A landscape with many peaks, sampled at points; each row gives a point and its height.
From any point a climber steps to the highest of the 2 points nearest to it. It stops when none of these is higher. Distance is the straight distance between rows; heights are no part of it.
q718 height 3.53: [-24  28  37  -6 -38  27  18  47  31 -32 -15  13 -16   9 -11  21  -4  20
  40  -2 -46  28 -25]
q442 height 1.47: [ 11  12 -28 -25  21 -30  20  14 -24  12  -4  -7  21  14  21   3  17  31
  21  25  53  33  22]
q972 height 6.93: [ 24  22 -11  -1  13   0 -42 -36 -36  12  28 -13  39  -6  20 -38 -30 -33
  -4  -1  20  14   8]
q71 height 6.27: [-13  18   4  -8  28  15  -1  35 -30  56  -6 -10 -19  -4   3  20  16  20
 -14 -12 -18  -8 -37]
q997 height 1.12: [ 30 -21 -33 -13  14 -15  12 -36 -17   7   0 -17  11   4  14  -6 -11  -8
 -28 -31  44  35  61]
q115 height 6.35: [ 13 -24 -24 -21   1   2  14   6 -16  45  -1  18 -26 -19 -25  -9  44 -11
 -42  -6  11 -35 -16]
q99 height 6.06: [-21  42  -5  -6 -21  -3   9  23 -28  27   7  25   2  -9   7  11  18  29
  -1  13  23   7  14]
q865 height 4.88: [  7 -15  -2  -2 -28  27  32  27  -5  17 -40   1 -11  24  -7  23  33  -5
   4  -9 -13  -5 -20]
q431 height 4.35: [  0 -15 -13 -41  21  17  14   9 -28  17  -6  13 -43  12 -36  14  50   7
  16   3 -39 -20 -39]
q66 height 2.62: [ 31 -53  -3   0   2   4   4  20 -14  -6   2   3 -40   0 -23   3  54 -10
   2  31   6 -25  18]
q574 height 5.22: [ 23 -17 -15   8   1   5 -20   5 -19   4   2  -8  44  16  28 -57 -14  16
  24  19   8  -1 -38]
q492 height 8.58: [  4  33 -21   7  -1  -7 -20  -8  -6  33  25 -17  37  -6   7  -6 -30  -9
  -5 -14  16  18  19]
q839 height 5.23: [  4 -17  -8 -10 -10  17   5 -15  -1  33   0  -1 -38   3 -42   2  40 -31
  -1 -22 -22 -31 -24]
q800 height 2.16: [  2   8  42  -5 -15  25  -2 -12   7  -8   6 -18 -37 -49 -22  48 -13 -37
 -30 -40  -4  -9  25]
q131 height 4.51: [-19  42  19  -2 -20   0  37  37  24   1 -10 -21  -1  -8   8  35 -11  48
  39 -20 -60  32  -5]
q720 height 4.54: [ 26 -16 -11  10  -1 -20 -12   0 -20  23   7   5  56  11   7 -11  14   8
  21  12  41  -6 -18]
q417 height 8.16: [-25  -1  41  18 -21  15   8   4  47 -35  -1  16  17  -4 -14  43 -10 -10
  32  -9  -9  32  12]
q670 height 1.94: [  9 -36  13   5   5   1  -5 -60 -12 -21  -6  13  -1  -7  -3   2   4  -7
  12 -10  -1 -14   1]
q825 height 0.55: [-39  21  67  -7   0   8   0   5   0 -12   1  28  -6 -39  -8  51 -30   7
   5 -17 -11   9   3]
q660 height 1.78: [ 29 -10 -20 -21  38 -17  49   9 -34  -3  -3   1 -11   3  21   4  34  40
  29  27   6  18  16]
q349 height 7.62: [ -2 -10   0   2  13  16   8   9 -39  32  11  16  -8 -28 -10   7  30   8
  -1  -3   4 -27 -34]
q612 height 5.75: [-12 -14   2   3 -22  -2  27  12  18 -19 -34  18   8  26 -15   0  13 -27
  -2   6  21   5   0]
q789 height 1.70: [-17  -8  30  10  -1  10  -7 -34 -17 -15   6  -4  -9 -38 -20  29 -26 -23
   5 -33  20  15  29]
q555 height 2.86: [-27  53  44   7 -44  -7  12   9  31 -24  -1  17 -15   1 -32  12 -13  -5
  36   1 -55   3 -26]
q559 height 2.03: [  5 -19   9  -6 -23  41  10 -16  26 -26 -21  -9 -10  22 -19  30  25 -49
 -34 -11 -39 -12  -1]
q957 height 3.25: [-12  37  19  -5 -42 -30 -24   2  22  10   6 -22 -20  14  16  15   4   3
 -12 -12 -52 -40   7]
q955 height 3.08: [ -5  34  15 -12 -27 -27 -29 -16  -2   6   9 -39   4  -8  21  -3 -23  12
 -19 -21  -5 -29  24]
q75 height 5.28: [ 31 -19 -28  57  15  12 -15 -34  20 -30  -4   4  24  28  18 -62 -11   5
  23  38 -11  19 -15]
q123 height 5.98: [ 17   2  -5  48   2  24 -10 -29  14  -4   4   7  51   1  22 -63 -46  -6
  24   0  -3  39 -29]
q128 height 2.14: [ 31 -16  -5 -17  19 -14  14  23 -34  -7   2   2 -49  -6  -7  12  33  23
   6  28  43  -1  32]
q264 height 0.33: [-37  32  50 -23   1  22  19   0  -2 -11 -18  35  13 -24  10  33  -8  45
  33 -13  -3  37 -21]
q956 height 1.90: [ -9  29  36 -18 -45  -7  28 -13  33   4  -8 -10   9   8  -9  27 -21 -13
  -1 -31 -23 -25 -20]
q545 height 4.24: [  1  -3   2  18 -28 -19 -28 -39  21  -4 -11 -19  14  18  -2  11  -2 -25
 -18  -1  26 -12  37]
q587 height 3.12: [ -4   3 -28  16   8  -1  -4  15  18   1   5  20  -3  39 -13 -42   9 -23
 -13  30  -6 -21 -41]
q320 height 5.86: [-13  10 -10  16 -15  15  26  15  23  12 -15  28  46  -7  15 -37 -13  18
  12 -18 -31  39 -36]
q803 height 5.92: [ 10 -10  -6  14  26   0 -38 -40 -23 -17   5   5  40  16  35 -59 -29 -10
  11  30  27   7 -10]
q651 height 5.71: [-23  37  12   0  -4  -2  -2  41  -8   2 -28 -35 -19  10  39  27  -8  35
  27  -5 -33  12   1]
q566 height 2.57: [  5 -15   1  15  -9  29  -5 -14  21 -12 -23 -34 -31  19 -23   6  37 -40
   2  16 -64 -23 -31]
q940 height 1.06: [-34  33  -9 -29  -2 -17   3   4   0   5   3  -1 -14  -3 -33  18  14 -25
  -6  -4   6   6  -3]
q150 height 5.05: [ -8   4 -14   1 -13  19  35  46   8  15 -28  12  14  10  -1  -7  16  25
  19  -9 -10  29 -34]
q326 height 3.09: [ 19 -41 -32  14  24 -11  -4   3 -12   3 -13 -20   4   9  22  -9  -3  -9
 -24   9  22 -21  -6]
q763 height 0.94: [-26  21  53 -38 -18  18  -1   4  11 -42   4   2  -5 -25 -11  74 -11 -18
  -8 -12 -12  19  39]
q723 height 1.07: [ 46 -51 -33  -6  16 -19 -23 -27  -7 -12  20  -9 -24 -16  -6 -28   3  -7
 -38 -10  52 -14  33]
q169 height 7.05: [-12  19  -6   8   2 -10  10   8 -13  33  10  10  36 -19  16   7  -7  11
 -17  -9  57  13  22]
q552 height 0.83: [ 52 -57 -18 -11  13  -4 -15 -10  17 -29  -1  14 -53 -32 -36 -11  23   0
 -65  -9  60 -15  23]
q617 height 5.80: [  0  23  24  30 -35   9 -22  21   2  15 -15 -13  14  12  27 -17 -17  15
  25   3 -22 -13 -18]
q367 height 2.79: [-11  20  18  18  -8   5   5  -5  -3   5   4 -36 -31 -43  13  14 -20 -24
 -27 -29 -26 -21  30]
q864 height 0.95: [ 31  -4 -50  -1  39  -6  21  26  -6  14  33  27  21  11  24 -63  -8   4
   2  53  -3  32   8]
q731 height 3.14: [-11   7 -35   8  13  18 -22  22   9  31  -2  -5 -10  30 -10 -33  19 -12
  25  22 -33 -14 -58]
q206 height 3.84: [  7  48  15   6  -5 -10 -12   6  -3   6  -6 -47   2   5  36   7 -59   2
  -2 -28 -20   3  -6]
q892 height 3.58: [ 22 -18 -44   3  16 -23   6  31   0   6   8  26  -4  34 -25 -43  -1   8
  20  37  16 -11 -26]
q325 height 5.09: [-40  43  24  -5 -33 -29 -15  21   1   8   3   6  -3  -6  13  32  18  24
  -9 -10  14 -22  28]
q584 height 2.42: [-12 -32   0 -10  51  -6   2 -11 -29 -30  -5  30 -18 -11   5  13  -2  13
   2  23  36  15  26]
q420 height 4.97: [  9  -8  -1  11 -19  -3 -19  -9  23 -36 -20  -4 -21  27 -35  15  24 -37
 -23   6  34 -13  10]
q767 height 1.65: [ 11 -40   1   0   4  -2  -3 -16  -4 -12   4 -18  -1 -24  -7  20  31   2
 -12 -21  10 -17  28]
q3 height 2.32: [ -9  61  73  13 -39  -3  22   4  29 -10  -1  17 -22   8 -16  20 -38   0
   0 -24 -13 -24 -14]
q395 height 1.40: [ -8 -30  -5   5  15   4   4 -52 -12   2  27   2  15 -13   1  -1 -25 -12
  -4 -29  32  27  43]
q909 height 1.35: [ 24 -41 -26   7  19 -24  -9 -30  17  -8  27 -15  15 -15 -28   2  17 -17
 -12   2  40 -17  22]
q998 height 2.70: [ 27 -44 -20  -5  43  -7  17   8 -25 -18  -8  13  -5  11  14 -12 -19   5
 -15   6  52   8  15]
q757 height 0.61: [ 15 -42 -31 -17  13  -8 -14 -30  23 -24   0  -5 -36 -16 -55  -5  28 -30
 -62  -5  21 -25  -2]
q184 height 4.02: [ 22 -17 -17   5  15 -22   4 -19   3 -13   9  15  18  41 -10 -21  -6   9
  34  18  34   1 -10]
q867 height 0.41: [-10   6 -39 -22  33 -29 -10   7 -26  29  40  17  21 -11  19 -24  -7  -4
 -22  25  25  19  36]
q523 height 4.91: [-27  27   9 -24  -2  -3 -16  10 -18  46  11 -36 -28 -27   9  27   2  12
 -29 -27 -28 -27 -22]
q512 height 3.69: [-12 -24 -13   1   9  20  -4  12  10   6  -6   7 -35  24 -36 -20  38  10
  38  24 -50 -12 -39]
q204 height 0.68: [ 23 -26 -47 -17  49 -26   5  28 -15  19  27  18  18   1  26 -42  -9   9
 -29  37  20  -8   7]
q823 height 1.21: [ 17  -2 -27 -19  35 -15  21   5 -11   5  12  31  36  24  26 -34 -12  45
  28  35  28  42   0]
q780 height 6.73: [-19  15  10   7 -19 -10   1   2  31 -31  -4  -7   6  26 -18  10   2 -19
  38   4  -4   9   5]
q782 height 4.20: [-32  28  17   8 -45  -6 -21   3  -7  12  -7  12 -13  18   4  -1  21  -6
  -9   7 -15 -34  20]
q313 height 3.68: [-23  16  37 -15 -10  10   8  19  -9  17  -3  -5 -30 -38   0  34  -5   7
 -19 -21 -66 -35  14]
q911 height 2.18: [  5 -56  -7  16  46   5  -1 -47  -5 -41  10  24  -8 -15   9 -21 -12  -8
   4  20  15   7  13]
q910 height 3.62: [ 17 -20 -27  16  -3 -12 -37 -35  11  10   8 -32  24   9  25 -22   2  -7
 -36   7  18 -37  25]
q77 height 0.72: [ -9   0 -41 -19   7 -25 -16  -6   5  -8  10 -17 -27  -6 -52   1  22 -33
 -31   9  12  -6 -11]
q361 height 4.73: [ -4  60  42  40 -23  -4 -10  39  12   1   0 -31  -6  19  34  -7 -62  26
  14  -8 -18  -9  -5]
q609 height 1.50: [-24  38   7 -35 -24 -31  24 -15  19  14  13  -7  16 -11  -7  27  -9   2
 -13 -43  -9   7   6]
q766 height 1.49: [ -1 -14  40 -42 -13  26   8  -8  19 -40 -18  -2  -6 -20 -16  54  11 -30
 -31   3 -42   6   9]
q247 height 3.13: [ 25 -34   5  16   7  23  12  13  14  -7  -8  11 -46  17 -30   8  47 -20
   8  36 -32 -34 -24]
q385 height 6.76: [ -4  44 -13  -4  -1  13 -12   2  -2  29  37  -8  76  -9  53 -23 -46   1
   5  -2  -3  31   1]
q563 height 0.16: [-18 -19  29  -8  20  26   6  -8 -10 -21 -14  19  23 -19  20  44 -10  36
  24 -11   6  23  13]
q832 height 7.04: [-10   3  -8   6   6  -8 -15  13 -25  -1 -18 -22   1  10  24 -12  -6  20
  28   7 -28   5  -1]
q714 height 6.74: [ -2  -3 -27  50 -15  26 -12   8  29  -9  -8  16  31   4  11 -69 -15  14
   8   6 -17  37 -50]
q197 height 0.01: [-19 -16  21  32  18  25  -2  -7   5  -5  -9   9  32 -10  29   0 -44  23
  24 -28  22  35   9]

For each start below, name the point where the climber stops.
q767 => q417
q940 => q832
q910 => q417
q587 => q492
q957 => q492
q395 => q349
